A landscape with many peaks, sampled at points; each row gives a point and its height.
From any point a climber steps to the highest of the 2 points nearest to it. It stops when none of these is higher. Distance is the straight distance between rows; heights are no part of it.
Monir (h 210): -6 10 9 12 13 5 -1 -4 7 1 -16 8 -24 3 1 0 1 23 14 -3 3 -2 6 13 -5 22 7
 -14 27 6 -2 -7
Rimot (h 255): -5 17 1 -6 -12 -7 12 4 23 18 8 2 -3 25 -7 -5 7 -1 -7 17 18 14 4 -1 2 -4
 8 13 -3 -10 4 16
fuf (h 352): -2 -2 12 16 12 -9 -23 -5 23 14 -8 0 -19 21 16 -1 -4 6 20 6 -18 5 5 15
 -17 26 7 -16 15 11 8 2
tomu (h 195): 1 -5 2 7 -6 -14 1 -11 29 3 12 18 -4 12 9 19 0 -6 8 17 9 20 -9 -3 0 7 1 6
 2 -3 10 20
Niz (h 518): -2 -2 9 11 27 10 -10 5 7 22 -14 5 -3 17 7 0 -7 10 0 0 -18 -12 27 23 -9
 16 2 -8 9 3 0 14
tutof (h 160): -5 16 3 13 14 5 -6 -1 6 -15 -14 14 -25 1 12 1 6 25 13 0 11 -2 -3 -4 -6 2
 2 -20 20 15 4 -1
mukun (h 689): -9 3 0 23 12 8 -10 14 25 -4 -16 -4 5 -17 3 3 -16 -3 18 11 -9 4 11 17 -15
 1 1 -1 5 6 -6 8
Bisep (h 257): -18 3 4 -13 -10 0 3 -1 -13 14 6 -12 -4 22 -17 -9 1 -10 -18 2 27 -7 9 7
 10 -5 7 20 -18 -11 -1 6
degap (h 840): 4 11 -2 10 13 9 -7 -4 4 14 -6 30 10 -8 -9 18 4 1 -5 5 0 -10 7 -13 -3 3
 -1 2 -2 4 13 25
tinuf (h 616): -5 9 4 10 -2 5 0 8 14 1 11 -13 -4 10 8 -21 -7 0 10 15 9 1 -6 -3 -19 -22
 0 -13 -13 5 1 7
gozuz (h 700): -16 -2 12 1 5 12 16 13 -2 4 5 -1 -13 10 5 -10 -11 11 -6 8 4 -15 15 18 0
 2 -2 8 -4 1 -9 0
bep (h 879): -2 10 5 2 0 -15 -21 -5 20 24 9 -12 0 22 -6 -4 3 -8 16 1 -12 12 -2 7 -19
 10 15 -2 5 -3 -2 0
teban (h 435): -2 6 -3 3 -12 9 26 16 1 -12 5 10 -8 0 7 -6 -5 11 0 20 25 0 -6 -5 0 -13
 -9 7 -5 -5 -4 21
vib (h 552): 12 -9 -12 -2 -1 -8 7 -11 -15 -30 6 14 -3 -17 8 1 -5 4 0 -4 11 2 -18 -16
 1 -18 -10 -8 -3 10 5 -6
Zona (h 314): -7 -6 7 16 9 -18 -14 -2 22 9 2 5 -12 15 11 9 -9 0 8 5 -18 10 8 15 -10 28
 3 -1 6 3 -1 2
pemi (h 500): 2 -16 0 10 12 -4 -5 4 -5 -13 -7 4 -20 9 22 9 -9 2 2 1 -23 -5 19 18 0 12
 -5 -12 5 3 -1 -13
dosot (h 629): 4 9 -11 5 0 4 -19 -2 6 -1 -4 -15 8 -18 0 -3 7 -2 11 -14 -7 5 -10 -5 -13
 -13 0 -14 5 11 -5 -15
lazo (h 623): -5 -4 9 14 18 24 -3 14 -11 -1 -28 12 0 -15 6 0 0 18 8 -3 -23 -21 24 12
 -3 9 -7 -19 12 5 -10 -3
detev (h 688): -8 13 -8 17 2 10 -8 10 6 -3 -13 -21 -7 -7 3 -7 -5 4 15 -6 -4 3 -2 3 -14
 -10 0 -9 6 8 -6 -8
lolu (h 189): 15 -3 -14 -13 -16 -7 4 -5 3 -28 6 0 6 -15 -1 -1 6 -7 -8 -5 26 17 -32 -11
 10 -16 9 15 3 -5 6 -3
gan (h 558): 17 1 -2 -10 2 -9 -5 -9 -14 -10 9 3 -4 -4 0 -2 5 3 -17 -4 6 -8 -7 -15 7
 -9 2 -3 -7 6 17 -12
Zitet (h 243): 19 -16 -8 -14 -8 -2 -10 -4 -27 4 -4 -7 7 -9 -2 6 6 -11 -4 -23 -25 0 4 -5
 17 4 -4 -6 3 0 1 -24
bemod (h 660): -8 -7 -6 7 -1 0 8 -4 0 7 -5 -2 1 -9 -5 12 -3 -3 -2 -11 0 7 7 12 14 14 3
 20 3 0 -10 -4
nogin (h 407): 17 -20 -13 -17 0 -17 -10 -12 -13 -16 -1 -9 7 -10 -4 2 5 -14 -11 -19 7 5
 -23 1 10 -8 2 9 -2 -12 10 -15
Zamet (h 755): 7 3 9 2 18 20 -7 7 -14 21 -9 10 11 -2 -2 -1 1 8 -5 -11 -22 -22 19 -5 -3
 1 -7 -8 0 5 3 10
zape (h 805): 8 -15 -6 3 2 5 -8 6 -27 -21 -11 -10 -14 -15 13 8 -5 -2 2 -15 -12 -8 7 -1
 5 -3 -21 -8 1 -3 -6 -20
kegir (h 253): -13 11 10 7 10 7 17 5 6 -9 -9 13 -16 -6 5 -3 -3 21 15 8 3 -9 9 7 1 19 3
 -10 22 3 -15 0
darid (h 256): 4 -5 0 -3 5 11 3 9 -22 12 -12 4 -7 0 12 0 11 4 1 -15 -31 -11 18 -3 6 17
 -13 -14 14 2 -9 -16
mig (h 628): 0 13 2 13 13 15 6 -1 0 -6 -2 15 4 -17 0 4 -1 6 5 10 -10 -4 0 -5 -3 0 -5
 -18 10 11 -4 5
mog (h 278): -11 -1 -4 5 1 15 23 12 -4 -4 -8 18 7 -12 -9 12 -11 6 -6 15 23 -12 11 -3
 7 -4 -6 23 -8 -4 0 22
folus (h 487): -5 -3 4 8 0 -17 -16 0 11 -9 -1 -10 -12 -1 18 -5 0 4 21 -1 -17 0 -4 11
 -14 10 0 -18 15 12 -6 -13
Noz (h 509): -9 -20 1 -11 -15 9 -4 9 -29 7 -13 -24 -10 4 3 3 4 0 0 -19 -13 -7 14 13
 13 7 -6 14 -2 -9 -7 -15
dol (h 135): 2 -7 9 11 21 4 2 -7 2 9 0 30 -4 1 4 18 -4 8 -1 8 -19 -8 14 8 1 14 -5 -9
 8 7 5 15
Fibek (h 159): -2 -5 6 -2 12 -14 1 -15 3 2 8 21 -12 11 4 19 -2 0 -3 4 -16 7 0 5 5 13 -3
 -8 8 8 8 6
boto (h 473): -2 -22 1 6 7 -2 -19 13 -3 -9 -14 -18 -21 12 22 1 -4 4 13 -4 -22 -3 34 21
 -8 7 -10 -6 8 2 0 -17
gar (h 568): 5 -5 11 7 18 27 -13 11 -9 15 -25 8 -1 -1 0 -1 2 20 8 -4 -24 -15 29 21 -4
 16 -5 -8 20 4 5 8
kiras (h 651): -8 1 2 -12 -12 2 16 0 4 15 17 -8 19 0 -11 -17 -7 -16 -12 8 1 7 -3 -2 4
 -3 4 2 -20 -21 -10 -4
lakeb (h 637): -4 -8 -6 -9 -13 -3 22 -3 11 -3 13 -7 16 -6 1 -7 -12 -12 -10 7 10 16 -10
 4 9 -2 0 19 -12 -17 -4 -6
Sim (h 351): 8 -12 4 -6 -8 -29 -5 -17 4 -13 6 4 -19 7 14 10 21 5 0 -11 -12 -2 -21 -9
 -9 9 4 -15 15 9 4 -19
Meked (h 235): 4 -4 -10 -14 -4 2 0 -4 -21 -15 -3 -9 1 -10 -4 4 -1 -6 -10 -9 28 -2 -15
 -9 18 -13 -2 18 -14 -6 12 -8
sute (h 633): -12 1 -1 -13 -18 5 21 3 1 14 -5 6 33 -18 -22 -5 2 -12 -20 3 5 -6 3 -4 19
 8 3 23 -12 -13 -5 8
suse (h 738): -11 13 4 6 0 22 -1 13 -1 14 -8 -23 1 -11 -7 -12 -2 2 12 -6 -8 -9 3 3 -8
 0 1 -1 1 -2 -15 -5
gumag (h 739): -5 10 -1 5 -4 -8 0 1 26 11 13 -9 16 -5 -7 -1 -6 -15 13 8 -11 14 -5 6 -10
 3 -1 4 -6 -10 -11 3
Kek (h 334): -5 -1 8 10 -1 -2 2 -2 24 -12 3 27 -5 1 14 8 -2 10 23 20 9 12 -22 -8 -13
 -7 -9 -22 8 12 5 23
rumom (h 731): 11 -7 -7 -9 -7 -12 -6 -5 4 -15 13 -17 14 -13 -1 -2 -2 -22 6 -9 -8 15 -16
 5 0 -4 5 5 1 -9 -8 -17
mupe (h 503): 8 -8 1 7 -10 -28 -13 -9 17 -22 14 -8 -6 1 14 -3 7 2 16 2 2 14 -18 -5 -19
 -7 -1 -8 8 10 1 -12
Ziz (h 215): 6 5 -12 6 -2 -8 0 -4 7 -11 -2 -2 -3 -6 -4 22 5 0 -1 -4 23 14 -10 -7 1 -7
 6 10 8 5 5 5
pel (h 223): 14 -6 -6 -13 -2 0 -16 -2 -28 1 -4 -21 3 5 -5 -3 13 -4 -7 -24 -21 -8 4
 -17 4 -10 -4 -5 -6 -2 6 -24
lozed (h 242): 0 -12 -1 -25 -14 -13 -1 -12 -30 -11 1 -15 -5 -1 -6 -7 -1 -3 -23 -10 21
 -13 -11 -11 21 -8 1 15 -14 -9 13 -15
fisok (h 538): -4 7 11 14 26 16 -7 9 1 9 -7 2 -1 4 6 -10 -10 9 5 7 -15 -18 25 13 -18 0
 -3 -17 2 2 -1 11
Pir (h 279): 2 -22 -1 6 3 -27 -11 -17 6 -17 6 13 -21 9 16 23 14 4 9 -4 -10 5 -10 1 -7
 18 -1 -10 16 13 1 -12
vin (h 671): 11 -6 -11 8 14 -2 -9 -11 4 -12 1 8 -2 -10 4 18 -3 -5 8 -4 -10 12 -7 -5
 -5 -7 -4 -14 -2 12 11 3
Kurab (h 367): -7 11 12 4 8 0 1 -10 10 11 3 15 -4 0 6 4 6 11 12 1 -19 1 -12 -5 -9 17 4
 -21 19 8 -4 -5
neses (h 230): 6 -1 -10 -16 -9 -1 -3 0 -11 -9 -8 -3 7 -8 -12 3 -10 -9 -16 7 39 2 -13 -7
 16 -11 -2 23 -18 -14 19 11
pebif (h 359): -2 -5 -2 -16 -11 -17 1 -14 -2 5 11 -4 0 4 -11 -5 10 -10 -14 -9 0 12 -3 1
 15 4 11 10 -6 -9 -1 -14
gimik (h 650): -9 1 6 1 3 14 19 6 10 16 10 5 22 2 -3 -11 -8 -3 -19 14 -1 -13 9 4 -4 -3
 -4 8 -13 -7 -8 18
rizo (h 638): 0 -3 0 -23 -19 -3 12 7 4 11 6 7 26 10 -12 -14 -7 -18 -22 19 26 10 -3 -11
 16 -6 -2 13 -25 -23 14 18
retap (h 624): -8 -5 -1 2 0 -7 -6 1 8 8 -8 -10 -13 3 -2 9 7 4 5 -12 -13 14 8 19 5 17 9
 10 14 1 -11 -9
zateb (h 699): 9 -13 -7 -7 -1 -1 -10 -4 -6 0 10 -16 13 -9 -1 -2 -12 -18 0 -16 -14 6 -1
 0 3 -8 -7 4 -13 -15 0 -13
vope (h 670): -19 9 8 8 2 26 16 15 -3 4 -6 -3 -8 -2 -3 -6 -6 15 -7 10 17 -23 7 7 -5 -3
 2 17 -3 -3 -11 15
biru (h 449): 9 -21 -8 -6 -3 -18 -5 -13 -1 -29 1 -5 -10 -13 10 9 -4 -5 -1 -20 -1 10
 -13 14 9 6 -5 8 10 -4 -2 -13
mamin (h 183): -2 -12 9 9 3 -15 9 -13 19 -2 16 22 -6 9 15 11 -10 -3 4 15 -5 11 -7 6 -6
 9 2 -4 1 5 2 12
loze (h 199): 16 -2 -21 -11 -13 6 -2 -5 -10 -16 -5 -2 13 -21 -13 11 6 -11 -6 -20 15 6
 -27 -10 11 -10 10 10 3 10 3 -3
nas (h 798): -9 6 6 1 1 4 10 6 11 25 1 -6 8 8 -9 -17 1 -3 -2 4 -13 -7 14 16 -7 13 5 9
 0 -7 -13 2
Fod (h 209): 9 7 -15 -8 -17 -1 -7 -2 -20 2 -9 -7 12 -16 -16 4 14 -5 -10 -21 4 -3 -12
 -16 15 -1 11 2 -1 12 3 -11
tovi (h 43): -1 4 10 -8 -7 -18 12 -10 13 -1 22 11 -11 21 13 -9 13 10 0 5 -8 5 -14 -12
 -2 6 10 -18 11 5 2 -9
Vun (h 494): 6 -26 4 -18 -14 8 -13 9 -28 7 -6 -25 3 13 9 -4 13 -7 1 -23 -23 1 19 6 12
 1 -17 5 -9 -15 1 -20
vitir (h 610): -6 1 -4 2 -16 -16 4 7 8 -19 3 -21 -13 3 5 -5 0 7 8 4 19 9 -15 -1 -5 -14
 8 11 4 2 -3 -9
kote (h 578): -2 16 1 2 6 13 10 8 -14 -9 -6 9 1 -13 -4 2 -1 7 2 0 5 -11 -6 -21 0 -11
 -2 -9 4 12 -5 2
Sifa (h 116): -7 8 10 13 17 11 10 4 22 -4 2 36 16 -11 0 8 1 9 10 21 -4 -6 -3 -3 -11 8
 -12 -17 13 -2 -2 27
lasib (h 313): 5 13 -1 6 -8 6 8 5 16 -5 0 19 -4 -4 4 14 8 12 13 18 17 14 -17 -17 -3 -5
 -3 -13 9 4 5 22
mekon (h 723): 5 -3 -3 3 7 -6 -18 -2 -4 7 1 -16 -9 19 -9 5 3 -4 3 -2 2 -4 10 8 -5 -12 6
 10 -12 -2 5 -3
Revun (h 717): -10 10 1 12 -1 8 2 13 25 8 -5 -7 14 -8 -7 1 -8 -2 7 12 -1 -2 4 5 -18 -3
 -3 7 -1 -7 -9 13
Remav (h 424): 16 -21 -21 -15 -4 -8 -6 -8 -9 -19 -5 -1 3 -18 -4 10 0 -15 -2 -31 0 10
 -17 15 13 3 1 10 7 0 0 -14
fini (h 283): 8 -4 -4 -2 5 7 5 -6 -15 4 1 19 7 -21 0 16 6 -5 -1 -13 -24 -1 6 -5 13 16
 -7 -8 5 7 -7 -6
mekov (h 640): -18 -2 1 1 -5 13 16 5 11 18 -1 5 17 -7 -13 -1 1 -2 -17 11 2 -13 13 5 9 9
 -1 20 -3 -10 -5 13
gadad (h 412): -4 -9 14 18 6 -20 -23 -5 19 -6 -13 -6 -18 12 19 -5 1 11 29 1 -19 3 0 14
 -13 30 4 -18 22 14 -2 -11
gezo (h 677): 0 -2 4 4 12 0 -7 2 -4 -1 2 -9 -16 16 9 3 -10 3 -4 2 14 -11 9 3 -9 -22 -2
 2 -12 4 11 4
Fudot (h 672): -6 11 8 -14 -3 7 -1 0 -9 31 13 -7 20 21 -20 -16 7 -14 -23 1 -4 -12 11 -2
 8 -7 10 1 -22 -8 0 14
kibif (h 65): -5 6 17 4 -3 -9 21 0 12 1 16 15 -17 19 18 -15 1 23 6 11 2 0 -3 -1 -4 18
 4 -12 10 4 -5 2
rifi (h 492): 13 1 -6 -6 -8 -6 19 -4 -6 -17 13 17 -5 -4 7 2 5 11 -6 7 14 11 -14 -15 10
 -12 -3 -5 -4 3 9 8
zev (h 543): -8 8 6 3 1 17 11 6 -18 -13 3 -5 -4 -6 5 -15 -6 6 0 7 12 -13 -7 -10 -3
 -21 -10 -4 -12 10 -3 0
sulu (h 107): -3 11 7 11 9 8 16 5 24 2 6 24 6 6 11 -9 -5 14 6 27 -2 -4 -5 -1 -18 -3
 -11 -18 3 4 0 27
femu (h 227): 8 5 -8 -6 -9 -9 -7 -2 10 18 -4 11 24 -8 -24 18 6 -21 -11 -2 15 11 -5 -13
 3 5 7 11 -7 -5 19 15
Soke (h 226): 2 7 -9 -16 -15 1 -5 -2 -15 6 -10 -8 19 -5 -23 1 0 -14 -21 -7 24 3 -4 -12
 22 -5 10 27 -17 -5 12 1
sotid (h 588): -7 3 7 0 -3 -5 0 6 0 -2 14 -20 -11 15 8 -22 -6 -4 7 12 0 -3 0 6 -12 -6 3
 -1 -6 0 -11 -13
toz (h 800): 8 3 -3 4 17 10 -8 -1 -12 21 -5 17 17 -13 -14 10 1 0 -11 -3 -19 -15 6 -15
 6 3 -5 1 -8 8 10 17
Mal (h 416): -3 7 3 11 2 -8 -8 -9 18 -3 0 3 -7 -7 5 9 8 4 20 -3 -12 11 -14 -1 -6 8 6
 -12 17 14 -4 -8
Nizib (h 220): 8 9 -9 -15 -16 3 -13 -1 -28 15 -9 -15 13 2 -22 -4 9 -7 -15 -15 6 -4 -7
 -18 14 -7 18 8 -17 2 9 -10
kuzu (h 698): -4 -2 -6 7 2 -1 16 -1 -1 -10 2 2 -9 -8 6 5 -9 -2 3 6 3 0 0 5 9 1 -5 15 2
 1 -6 -1
lamod (h 294): -12 11 0 12 -2 2 12 6 15 -21 -9 3 -17 -12 6 1 -2 20 20 8 12 10 -3 12 -1
 6 6 -5 18 11 -13 1
zet (h 545): 1 12 9 2 9 4 -12 5 -8 8 7 -18 -10 22 2 -20 7 4 -6 -5 2 -15 5 -9 -15 -14
 0 -16 -1 6 -1 -10
tur (h 757): -10 -1 6 1 4 5 31 3 -4 -8 8 13 -7 2 9 -3 -6 13 -4 14 3 -2 3 4 8 6 0 4 4
 -1 -12 0
ritik (h 622): -5 -3 -7 -11 -10 8 8 -2 -16 13 -8 4 24 -17 -18 2 1 -6 -22 -10 -2 -3 4
 -10 27 13 5 18 -10 -5 -4 0
nuti (h 228): 8 -6 -4 -7 -1 7 -5 6 -21 4 -2 -12 -7 7 11 -7 10 3 0 -18 -18 -16 8 -8 -1
 -1 -14 -19 3 -1 -1 -24
laped (h 310): 4 -19 0 -6 -6 -13 0 -7 -14 -3 4 -17 -8 10 8 -3 -1 -9 0 -9 -17 3 6 7 -1 6
 -9 -4 1 -6 -5 -32
Bubu (h 680): -3 -14 2 -9 0 -3 -14 -10 -16 6 4 -22 13 5 -5 -5 -12 -24 -7 -5 -7 2 0 8 5
 -13 -3 17 -18 -23 5 -5
Loru (h 263): -14 17 8 -7 -8 3 13 4 3 13 3 -10 -7 20 -5 -11 5 5 -9 12 25 -2 2 2 2 -5 9
 19 -8 -8 -5 12
lugad (h 639): 8 2 2 0 2 1 5 7 6 -9 12 -5 -7 12 14 -13 -12 0 -1 14 19 -1 -3 -3 -7 -29
 -7 -1 -24 -1 11 11
babi (h 244): -2 21 2 -3 -8 -6 -2 -1 13 21 3 9 4 25 -9 5 15 3 -5 10 14 7 -5 -10 -6 -3
 14 -2 -3 -4 17 13
tizo (h 457): 2 13 -1 -10 -17 10 20 6 -12 -6 13 8 -7 12 7 -12 3 18 -11 11 22 2 -8 -18
 8 -16 2 0 -7 2 5 12
bosi (h 793): 0 8 3 -3 5 -19 -22 -6 8 6 12 -14 -9 31 -6 -6 11 0 5 4 1 5 6 1 -22 -7 12
 -1 -4 0 0 -5
Guliz (h 123): -8 -4 10 14 23 14 2 -2 14 3 -3 33 12 -12 -6 11 -3 11 4 13 -19 -11 13 6
 -7 19 -11 -13 10 -2 -8 20
Nirof (h 631): 15 5 -9 -19 -14 -2 2 -2 -4 7 4 7 36 -12 -18 -10 -6 -20 -24 8 21 8 -11
 -15 16 -5 -1 11 -24 -20 17 10
patom (h 816): 12 9 -11 -8 -15 11 11 3 -12 -13 -3 11 18 -19 -14 2 4 0 -9 3 26 5 -22 -26
 7 -13 -2 6 -5 5 3 14
bebem (h 713): 1 -13 -10 7 3 8 -2 3 -11 -12 -9 -10 -2 -22 3 6 -6 -7 11 -13 -10 2 4 8 5
 -2 -4 -3 4 9 -11 -12
vari (h 690): 4 4 5 -4 11 9 1 -2 -6 29 3 5 17 15 -12 -5 3 -3 -23 -3 -11 -16 20 -5 2 1
 2 1 -13 -3 -7 10
vavu (h 284): 4 -22 -2 -5 -5 -2 -1 11 -14 1 -8 -9 1 -2 11 1 2 -6 10 -17 -32 3 18 10 5
 12 -18 -7 11 -3 -11 -21
Podu (h 716): 5 -13 6 1 16 10 -2 -2 -16 26 -7 5 9 8 -5 5 1 -3 -12 -8 -24 -12 27 7 5 2
 -3 4 -9 -2 -2 9
Rafi (h 627): -2 9 1 12 11 20 -16 11 -5 -2 -20 -21 -11 -1 10 -8 -5 12 14 -6 -1 -19 12
 10 -13 -9 -7 -15 3 8 0 -3
Vadud (h 557): -1 -5 3 8 5 -18 -13 3 6 -2 13 -20 -8 5 5 -11 -10 -4 13 3 -15 2 9 7 -12 0
 4 -3 -4 1 -8 -11
sir (h 667): 3 -5 -10 -9 -3 3 -14 -2 -5 8 -5 -22 10 -1 -18 2 -9 -23 -2 -7 15 5 -3 8 1
 -15 -2 22 -20 -19 8 3
rifu (h 250): 2 -2 5 -16 -8 -14 -4 -11 -17 2 2 -11 -8 15 -12 -5 -1 -7 -21 -4 20 -7 4 1
 15 -12 7 15 -19 -10 9 -3
felos (h 692): 0 11 11 6 19 19 2 3 -9 5 -10 17 2 -11 1 -6 4 16 6 -2 -19 -18 11 -4 1 11
 -7 -24 13 5 -7 1
Ner (h 765): 4 -4 -7 1 -4 -7 -3 -7 13 7 16 -2 18 -11 -1 -2 -2 -20 9 -6 -23 19 -10 2
 -2 6 -1 -4 3 -4 -11 -7
Somu (h 601): -5 -10 6 1 4 23 0 7 -21 12 -5 -6 16 -8 -9 -4 -14 -11 -17 1 -4 -24 12 3 4
 -5 -10 17 -21 -7 -2 14
bezer (h 870): 5 2 -8 6 5 7 3 -1 3 -2 -14 26 18 -21 -19 23 4 -5 -4 4 17 -1 -1 -13 2 5
 -5 12 6 4 1 21
von (h 659): -6 4 -3 -9 -16 3 -2 3 1 0 4 -24 8 0 -14 -8 -1 -19 -1 4 27 10 -9 1 1 -15
 5 24 -19 -22 2 -2
renu (h 661): -9 12 5 -10 -8 13 10 7 4 18 12 -2 26 11 -17 -21 0 -12 -14 13 10 -8 5 -7
 -3 -5 2 3 -21 -10 -1 10
geb (h 89): -1 6 14 7 10 5 20 -2 16 -6 9 31 -8 8 13 -11 -7 22 9 21 -7 -5 -1 4 -12 13
 0 -19 14 2 -4 17
Sesa (h 838): 1 11 7 10 8 -7 -15 -5 22 1 3 7 -12 13 6 1 5 8 12 5 6 4 -12 -10 -22 -9 1
 -16 4 14 14 9
kuf (h 580): -3 2 -8 2 -5 4 -3 4 -6 6 -15 -18 -15 -4 -6 9 14 7 3 -16 -7 1 3 7 5 4 6
 11 17 10 -4 -17
Dos (h 315): 7 2 3 1 4 -3 4 -11 -6 -2 2 20 -4 -10 2 15 16 2 4 -11 -21 1 -12 -7 8 19 1
 -21 19 12 -6 -11
Bub (h 233): 10 12 -5 -7 -2 -4 -3 -1 6 12 3 15 9 6 -10 15 9 -5 -12 1 10 5 -7 -15 4 -5
 12 6 -6 3 14 11
sul (h 603): -5 -9 4 7 14 -2 12 1 -11 -22 1 18 -19 -3 17 14 -12 5 0 11 -5 -1 22 10 7
 6 -11 -5 2 7 -4 -2
vuri (h 337): -5 -9 3 -17 -10 -26 10 -12 -4 -5 15 -8 -12 13 6 -5 7 -6 -7 -4 -12 4 7 6
 12 14 4 2 4 -6 -4 -25
bazuz (h 649): -9 4 -3 -18 -16 -3 9 0 4 10 13 -10 19 16 -20 -16 0 -24 -8 10 30 15 -1 -1
 10 -9 14 22 -24 -25 1 8
Gitom (h 611): 22 -2 -16 1 6 -7 -3 -11 -4 -19 8 12 8 -19 0 6 2 -14 4 -11 2 12 -22 -11
 -2 -16 -9 -10 -4 5 8 -1
nake (h 847): 8 5 -9 -6 -4 5 14 1 -10 -11 -6 27 12 -18 -12 19 0 5 -3 6 20 5 -5 -19 18
 -3 -2 11 5 7 -1 19
zalis (h 767): -11 4 13 0 -1 15 4 8 -9 15 -3 -16 5 2 2 -15 -1 0 -2 -3 -22 -17 13 12 -3
 3 -3 -3 -7 -8 -20 -9
kunun (h 375): 1 -10 -4 -19 -16 -20 -19 -15 -11 0 5 -22 -3 14 -14 -4 17 -6 -5 -17 3 8 4
 5 2 -1 16 14 -3 -13 6 -22
zud (h 574): 0 16 5 11 18 14 -11 6 7 17 1 -8 1 14 0 -16 -7 2 3 -1 -5 -10 9 4 -18 -10
 -4 -14 4 7 0 4
lemu (h 292): -15 -8 6 14 7 -7 3 5 23 5 -3 1 -8 10 11 3 -17 -4 5 13 -5 6 15 26 -5 10 4
 13 0 -1 -6 5
soz (h 644): -7 7 -7 2 -14 -8 0 7 11 -2 8 -27 -5 10 -6 -4 -7 -5 6 4 23 7 -4 3 -11 -10
 8 18 -9 -15 -5 -2
Zon (h 366): -2 7 3 12 -1 -5 7 1 19 -20 8 8 -13 1 18 -10 0 19 19 22 9 11 -13 -8 -11
 -11 -3 -21 4 11 -1 9
nuka (h 276): -17 -17 8 11 7 1 5 11 5 -13 -8 -8 -13 -6 9 4 -21 0 11 6 -8 1 17 26 0 9
 -2 9 2 -1 -9 -10
fel (h 205): 7 0 -8 -5 -14 -15 3 -11 18 -10 8 11 -6 4 2 20 4 -7 0 2 21 21 -20 -1 2 -1
 -1 11 7 -2 8 8
komot (h 374): -9 -3 1 10 -4 -11 -9 -6 28 -4 -1 12 -4 2 7 19 8 9 25 0 -1 19 -25 2 -13
 22 8 -15 24 14 3 9
Boz (h 618): 19 3 -3 -14 -1 0 2 -7 -5 2 17 6 21 1 -6 -7 -5 -17 -20 3 9 9 -13 -19 9
 -13 2 -1 -22 -9 20 4
Vozip (h 406): -10 14 3 12 -1 11 17 14 6 -15 -2 5 -16 1 14 -15 -7 22 11 19 21 3 -4 -3
 -10 -17 -6 -11 4 6 -4 10
nop (h 285): -3 9 3 4 7 17 23 7 1 -4 -2 25 10 -10 -2 3 3 20 -6 18 13 -15 7 -10 7 -2
 -3 7 -3 0 -10 23
kabor (h 613): -1 -8 -5 -12 -9 11 0 -8 -28 16 -9 0 20 -10 -16 -7 -11 -14 -23 -2 3 -12
 10 -6 16 6 0 19 -28 -10 5 8
Soguf (h 271): -4 4 -4 -5 -4 3 14 4 0 4 -2 2 2 5 -6 3 -3 3 -16 15 27 -9 5 -5 9 -8 1 24
 -10 -5 6 21
Lar (h 567): 10 1 -3 11 -5 -11 -17 -7 10 -20 -4 -23 -5 -5 2 -4 12 2 12 -9 0 9 -13 -1
 -20 -16 3 -9 11 13 1 -18
vod (h 626): -3 3 -9 6 -1 2 5 2 -7 -22 -6 -5 -9 -22 9 -1 6 9 11 -10 1 -2 -12 -3 3 -3
 -6 -10 13 13 -13 -19
Rofo (h 499): 7 -11 -4 -9 -5 -19 3 -12 -12 -15 7 4 -17 -1 6 8 1 3 -6 -13 5 1 -5 -1 6
 -4 -3 1 4 -4 6 -14
doguz (h 392): 9 -14 -3 -22 -1 -26 -16 -18 -16 -7 3 -22 5 0 -8 -4 2 -10 -13 -21 5 8 -5
 2 13 -4 10 13 -15 -24 14 -21
guf (h 336): -10 -1 5 20 -3 -13 -2 2 26 -18 -5 14 -19 0 15 9 -2 14 26 13 11 14 -11 10
 -9 18 12 -7 26 14 -4 5
pibol (h 264): 12 -10 -11 -9 3 3 0 -5 -25 -8 -3 6 14 -28 -4 10 -4 -11 -8 -23 -16 2 -4
 -1 20 6 -7 0 1 6 -6 -5
Lata (h 438): 15 -5 3 -2 -5 -25 -8 -12 4 -13 16 -3 -7 11 8 -2 11 4 -1 -4 -2 4 -13 -16
 -19 -7 6 -17 -1 6 14 -14
zose (h 566): 0 8 -9 0 -14 5 3 6 -6 -21 0 -18 -4 -12 2 -4 3 7 7 -2 19 2 -15 -10 -2 -20
 1 -1 5 10 -5 -14
tad (h 750): 2 8 -2 10 18 -4 -10 -2 15 9 4 12 1 4 4 11 -5 -5 6 4 -11 1 2 -9 -14 -7 -5
 -15 2 9 12 9
nepit (h 224): 12 0 -15 -4 -4 -5 -6 -5 9 -2 -7 3 12 -12 -14 20 -5 -17 -6 -10 22 13 -12
 -1 8 0 0 19 -2 -1 13 11
vik (h 829): -8 16 11 7 4 -4 -4 -1 20 31 11 -5 11 23 -11 -15 6 -2 5 3 -10 3 6 6 -16
 10 13 -3 3 -9 -10 7
Tefu (h 298): 1 17 5 7 -3 2 14 2 11 0 -1 24 -2 -4 -6 7 5 15 -5 18 15 -3 -7 -8 2 0 1 0
 7 3 5 26
Fov (h 596): 10 4 -5 -8 3 5 3 -5 -15 4 7 2 12 2 -12 -4 -4 -10 -16 -1 -7 -7 0 -14 8 -9
 -5 -2 -14 3 7 -4
lek (h 526): -7 -6 12 6 9 16 -15 21 2 1 -19 -20 -18 16 21 -16 -8 4 11 0 -24 -10 32 23
 -9 14 -6 -15 12 2 -8 -13
bib (h 539): 1 -7 0 0 -3 20 -3 11 -20 6 -26 -18 -13 -6 1 8 8 8 8 -21 -14 -2 15 13 9
 10 -5 9 13 2 -11 -15
lopu (h 577): -4 2 2 9 9 18 -15 15 -7 10 -18 -16 -8 7 13 -15 3 5 10 -10 -22 -10 17 7
 -13 -1 -4 -19 9 1 -2 -12

For each start below, name the point where the climber stops.
vuri => Ner
lasib => Sesa
geb => Loru
Nirof => Ner
loze => Loru

Call two points neighbours if one is among the 2 nearest of the other. Go from one point of each pair to the other, from neighbour to neighbour, staying as high as possible. Name the lowest point that can't be avoided.
Sesa and bezer => mog
felos and bezer => zev
bep and zud => zet
zape and Ner => zose
Ner and bezer => lakeb
